Points, in no order, along strands that fork, close into loops and pass close to each other.
Points whose rows are less than 58.5 apart are linked; no others are. Some points are linked to none.
falo: [ -8 -25  -4  14  -8  11  -8 -38 -16 -16 -10  -5  18 -15  12  -1 -18 -12
  10  -7]
raviv: [ -9  18 -11 -20 -31  -1  -4 -14  -4   9 -22 -12  23 -21  -6  23   3 -28
 -21 -31]
fove: [-23   1   8 -25   2  17 -36   8 -26   8 -33  -5   5 -16   2  -6   9 -16
   6 -24]
pali: [ 15 -13  32  12 -25  15 -26 -15 -10   7 -30  11   8 -12 -17   7 -14  13
  -2 -14]
kesen: [  7 -42  -9 -18  16   7   3 -41 -12 -19 -12  34  17  -2  18 -11  -4 -10
 -32   1]
Raf: [ 10   5   3  -6 -11 -16  18  25  10  11   1  17 -12   6  -9  11  -1  23
   8   9]
Piv: [-14   8 -24   8  17  21   1 -12 -25 -22 -12  -1 -24   4  -2   9  -8 -15
   6 -12]
buzug: [  2   2   1  15 -25  16 -22   0 -20   5 -18 -22 -10 -24 -26 -14  -1 -18
  12 -29]
naro: [-15 -20 -14 -25   1  -2  -1  -6   6  23 -29 -12  23  11  11  23   5 -19
 -17  -9]
dero: [ 10  17  15  15 -30 -34   4   2  12 -15  25  -6  15 -19  -6   7 -14  13
  17   9]
ruli: [ -9  -5   2   5 -31  -3  -7   5  -3  -8  -7 -12  -9  -5  -9  15 -32  -3
  27  11]
davo: [ -3  14   7 -15 -28 -24   3  24   0  34 -20  11   2  17  -2  18  -9 -16
   1 -18]
mol: [ 15  20  17  28 -44 -22   8  -1  13 -16   4  -3  22 -31 -18   1 -13  -3
  20 -14]
sezo: [ -9   2 -20   2   2  -5  23 -22   3 -16  22 -23 -14   8  31 -22   0 -13
  -1  20]
ruzes: [  2  -4  14  -7  -2 -11  42  18  26   9   1  -2  -5  19 -23  26 -15   9
  -5  18]
tol: [ 17  26  35  20 -18 -13  15   3  16  -8  13   2  26  -1  24  -8   7  13
   0  -2]
zitu: [  3  -3  24  -5 -14  -9 -40  22 -23  17 -19   6  -8  -2   3  -2   7   7
  -5 -19]
purug: [  5 -36  -4  -7  17 -10  18   7  26  -4  11   0   7  13  13  -5  14  18
 -28  16]
nife: [ 16  25  10   5  13 -26  12  15  32  27  19  -3   2  16  -2  10  15   3
  -6  19]
bidi: [  7  -8  -5 -22  14  -6   2  19  22   3  10   3 -21  41  11  16  12   5
 -11  48]
fubog: [ -6   9 -15 -28  -1 -17 -32  30  -8  20   0   9 -16  -7  -8  22   7  15
  12  24]
Basu: [ -2  14  -8 -20   4   3 -16   3  -3   2   3   3  -6  11  13  39   9  -9
 -39   0]
Maf: [  9  -5   6  26   9  10 -41   7   0  10  -3   0   2   7 -14  18  -9  20
 -26   0]
foge: [ -4  26  11 -18 -11  -2 -16  19   1  14 -14  13  -7  12   5  37  -2  -4
 -15  -5]
pizub: [  6  23  -2  -3 -18 -50   3  19  10  -9  15  10  27 -18   9   7 -27 -10
  12   1]
vona: [ -6 -42   0   8  29  28   8 -15 -10  -9 -21   5   2  10  -6   3 -23   0
   4   6]
fofe: [  8  -7  -8   4  22   5 -22  11 -10  -2   0  12 -13   0  10 -24   4  15
  14  -9]
Suf: [ -5  13 -36 -20  -6  -9  23   0   3   9  13   8 -27 -13  -1  -4   7   8
  14   4]
bas: [-23  10  22 -18  -9  26 -21   2 -20   1 -43 -21   4  -6   2  17   7 -32
   5 -17]
vuruz: [  6 -22 -23 -17  22   5  25  11  24 -10  16  24 -15   5 -17 -20  22  27
  -1  26]
Ded: [ 11  -5   9 -23   8 -15  29  25  30  -3  20   0 -18  31  -1  24  -4  12
 -21  39]
Sif: [ 11  24 -12  27  10   2   2  -7   2  11  14 -16  -5  -1 -16 -30  14   7
   3 -13]
mipem: [-11  -4  -7 -23 -17   6 -16 -35 -14 -31  18   7  18 -26  22  16  -1 -13
 -33  -7]
Pemif: [ -2   2  -2  -2  20   5   3  11  15 -11  32  -3 -22  -1   4  -9   7  27
  12  28]
Gamus: [ 12 -12   7   4  21  10  35   1   7  -3  21  -2  19   8  18 -30  46  19
  17   2]
tirik: [-15  17 -13 -20   0  14   1   8 -23 -18  -7  14 -21 -10  -3  14  -8   1
   9   0]
Bedup: [ -2 -32  14 -14  13  17  28  14  15  -9  30   1  24   7  19 -22  25  26
  22  17]
Pabi: [ 17  24  19  23 -32   5  14  12   6 -10  -7  -4  -6 -17 -27   5  -3   5
  17 -19]
pudeb: [-20 -22   0  10  34   9 -32 -11 -35   3 -26   9  14  -6   3 -15 -12 -43
  17 -35]
tudir: [-21 -32 -16 -31  -5   2 -10   3  -4   7  -2   4  13 -14 -14  15 -11   2
   2  -1]
pipot: [-24 -20  -3  -6  19  18 -44  -6 -31   5 -25  -3  11 -11  16 -19  -6 -21
   5 -18]
Suliz: [  5   3   2   9 -18  -1  14  -8   5   4 -23   1  -7   1   6  12   1  -1
  -2 -16]
Gaked: [  3  -5   4   1  -1   8  33   2  15   0  12   4  -1 -12 -20 -21  12  23
  18  -4]
vut: [-21 -20 -17 -42  11   3 -28  28  -3  18  11   6   3   1  -8  16   1   5
   2  15]
laz: [ 10  33 -14 -22  -9 -53  -2  26   5  17  11  15   9 -17  -3   2  -6  -6
  22   6]
vata: [ 14  16 -12 -12  15  -1  -4  27   4  22  -2   5 -35  28  -8  16  20   9
  -8  33]
toruz: [-13  18  16 -10 -10  23 -17  14 -29   2 -36 -22 -23  10   6   4  -5 -30
  22 -15]
garu: [  3  -5  18 -13  20  12  20  17  17 -16  33   3   1   9   3 -15  30  27
  15  41]
pif: [  2   8  -3   0 -10   5  17 -17  15  -5  19 -19   1  16  21  -3   3   4
  -1  20]
gibi: [ -5  -9 -10   3   1   8 -37   2  -7  26   1   2   3  -6 -26  21  -4   7
 -15  -2]
nolef: [ -7   4  -5  17 -26   7 -18 -13   4  -5 -11 -36  -2  -6 -20   7 -16 -23
  13  -9]
zumu: [ -4 -14 -10 -13   0   5 -14 -45 -20 -15   0  13  22 -12  27  -6  -6 -11
 -36  -2]
liv: [ -4 -51  -7  -9  31  17  14 -24  -7 -25 -12  15   2  10  -1   3  -8 -16
 -29  12]
fuzan: [ 21  11  20  37  -5   5 -17  -3 -10  -3  -8  -6  -4   1  16 -28  10  10
   0 -18]
vazu: [ -9 -11 -16  24  29  13  -5 -47 -23 -17  -7   7  14 -13   8 -13 -16 -27
  16 -16]
vovu: [ -7 -13  27  12 -15  -4 -21  24   4   7   0  -5  -6   5  -9   5 -20  21
  25  21]
fide: [  4 -52  -2  -5   7   8  20  -2   5  -3 -23  15   2  14  -6  -4 -14  18
  -1   4]
kel: [-20 -15 -18 -14  -2  19 -28  -4  -4  12  -9 -14  12 -25 -32  13 -17  -8
   4 -17]
fenet: [ -8   2  17  35  40  10 -28  10 -25  -2  -3  -1 -20  14  -6 -23 -18  -4
  24  -8]
Tuso: [ -7 -10  -9 -29  -6  -9   4  -7   8  17  -5   2   7  17   7  31  -4 -18
 -45   2]
peri: [ 10  16  21  19  -3   2 -26  16 -34  -2 -12  -5 -25  -1   5 -37   6   2
  12 -15]
Pefik: [ 10  -2  17  10  16  24  35   7  12  11  14   5  18   7 -12 -31  36  26
   9 -18]
Rona: [  5  -7  10  26  -4  25 -29 -29 -21  -8 -29   6   9  -5  -5  -1 -15 -10
  -3 -15]
lete: [-10   4   3  19  24  -6 -44  13 -26  -8   1   5 -22   7  14 -34  -2   6
  19   2]
Zutem: [ -5  18  -7  25  19  18  -7 -21 -16   5  -8  -7 -11  18   6   4  -1 -20
 -13 -18]
minan: [ -1  41 -10   3 -17 -12   2   8   1 -10   2 -15 -22   4   9  13  -3 -19
  17   8]
kig: [  8  11 -15  11  27 -11 -25  10  10   3  24  13 -24 -10  -7  -6  14  31
   8  25]
Fil: [ 11  21  -3  -9   1 -32  21   8  22   8  25   1  -1  13  26  11   2  -2
 -26  16]
Mebe: [  8  18   8   7 -25 -21  45  -4  13  -3  -9  -4   7   3  -2  12 -12 -15
   1 -11]
tumu: [-17  44 -13 -22 -30 -22 -18  -1   5 -10  14 -20  15 -22  14  27   0 -30
  -7   8]
Poz: [  2  -4  31  41  13  21   2   7  -7 -16   9 -13   2  -4  -2 -35   1  26
  33  -2]
Lavol: [ 17  15 -13  18  20  -9  -7  10  13  18  31  -2  -6 -14 -16 -26  28  25
  -3   4]
Maz: [ 14  -7   7 -10   0 -19 -20  39   9  15   5  17 -13   4  -8   7  11  26
  -1  10]
Sur: [  2  -1  -6 -16  -6 -21  20  -5  19   4  20  21   3  14  11  11   2  -5
 -43   6]
Dab: [-21   1 -20   1   0  11  21 -40 -10 -24   8 -22  -8   2  16  -2 -16 -21
  -2   4]
nali: [ 14  -9  -4  18  10  15  17 -13   1  12 -27   6   2   9  15 -12  12   3
 -13 -13]
pemun: [  4  40  -1   5 -27   0  14   8   0  -7  11  -3 -19 -14 -17   7  -3   9
  16  -1]
viso: [ -8 -20   2  30  47  12 -16  -4 -24   3 -18  15  -5   8  -6 -16  -9 -15
  14 -20]
nunov: [  2  13 -16  26  -8  18 -11 -20  -8   2   1  -9  -3 -18 -24 -25   7   3
   8 -25]
zif: [ -1 -22  20 -12  -7  -1  50   8  28   6   5  -6  21  14  -8   3   6   9
  -6  17]
libu: [-10   1 -25   3   8   6 -10 -15   2 -20  28  -4  -8 -16 -10   5 -19   8
 -16  15]
kife: [  2   9   6 -18 -31 -21   5  31  -7  14 -13  11  -4  -7 -18  19  -8   4
  22 -11]
Peve: [ -5 -23  -1   6  18  11  32 -14   2 -22   9  12   9 -16  -1 -29   6  27
  13  -4]
bonaf: [-21 -20 -13 -48 -12   0   9  -8  -9  18 -21  -2  14  -2   3  13   0 -19
   2 -13]
Pudo: [ 17 -19   3   9  12  -1   5  16  40  16  21  -5  15  26   8 -18  27  23
 -12  26]
befo: [  2  34  -4 -10 -37 -15 -12  -9  -8 -14 -10  -9  12 -18   6  32  -3 -38
  -2 -21]
kat: [ -7   0 -20  35  36   9  -5 -32  -4 -17   7 -15   2   5  16 -13  -9 -22
  -3  -7]
Difer: [  9 -49 -13 -25  -3  -5  21   1  22   9  -9  22   3  19   4   5   1   6
 -22  12]
gok: [-16  16  -7 -22 -24  -9  -9 -11 -14 -18  22  -2  10 -18  11  20 -17 -19
 -11   8]
Pogiv: [ 19 -24   6   8  -7   2  23 -30  14   2 -13  18  24  -3  12  -6   3  18
 -21 -13]
betu: [-14  23 -34 -16  13   7   8   3 -10  -6  12   3 -37 -12 -17  10  -5   3
  11  17]
vulu: [ 21  13  36  32 -21  -4  -1 -16   9   1 -18 -18  20  11  18 -15  -2   4
   2  -5]
Dogib: [  9  -3  28  26  -1   8  -9  14  10 -13  16  -6   0 -10 -15  -6  -4  26
  23   3]
dobi: [ 18  -1  28   8 -20 -11  40 -18  15 -11 -12  16  29  -6   0  -3 -12  -1
 -10 -11]
dibit: [  2  -8  23  48  33  14  -4   1 -15  11   9 -31  -2  15 -21 -48   5  -5
  14 -11]
Lat: [ 13   7   0  20  26  -3  -3   5  22  16  17 -18  -3  22  13  -9  20  10
 -14  19]
miz: [  3  24 -27 -37 -12 -33  22   7   0  11   8  19 -13   2  12   5  10 -12
  -3   6]
nal: [  1  37  21  -1 -25  -3  -2  19 -17   3 -15 -13 -18  11   6  19  -6 -30
  14  -7]
Bovaz: [ -1 -11  10  -8 -11  -9  49 -14  26  -8  24 -14   2  18   6  -6  -2  -5
 -25  23]
nodi: [ -8  20 -11 -13  -6  15 -18  -9  -9  21 -17  -1   8  -8  -7  16  12 -14
 -20 -32]
Tapu: [  8 -27 -16   7  32  -3   4   3   3 -19   8  22  -3  -7  -8 -21  17  23
   3   4]

A fork is a point with three links, a tip a point with one. Leave the first point through the second and follow the links. Name the first fork or tip that comes.
Sur; Fil => nodi
miz; Suf => pali
falo; vazu => miz
kig; Pemif => Tapu
pipot; fove => laz

A tip is a point with one link. Name the tips that can be reached along the links from each point below, in the order of the rows.
dero => tol, vuruz, laz, Poz
Piv => pali, miz
bidi => Maf, vata, Dab, nodi

How many points has the smallest loop of links through each point below? Write none if it is on no loop.
Suliz => 5
bonaf => 12
falo => none

Name the points in between on the shortest way along the links from the first point to the second, in order.
Sur; tumu => Fil > nife > Lat > Pudo > purug > Difer > fide > vona > liv > kesen > zumu > mipem > gok
laz; peri => pizub > dero > mol > Pabi > pemun > minan > nal > toruz > bas > fove > pipot > pudeb > viso > fenet > lete
Dogib; tol => vovu > ruli > nolef > buzug > nunov > Sif > Lavol > kig > Pemif > garu > Bedup > Gamus > Pefik > Gaked > Peve > Tapu > fofe > lete > peri > fuzan > vulu
zif; Sur => ruzes > Raf > kife > davo > foge > Basu > Tuso
Suf; pali => betu > tirik > Piv > Zutem > kat > vazu > falo > Rona
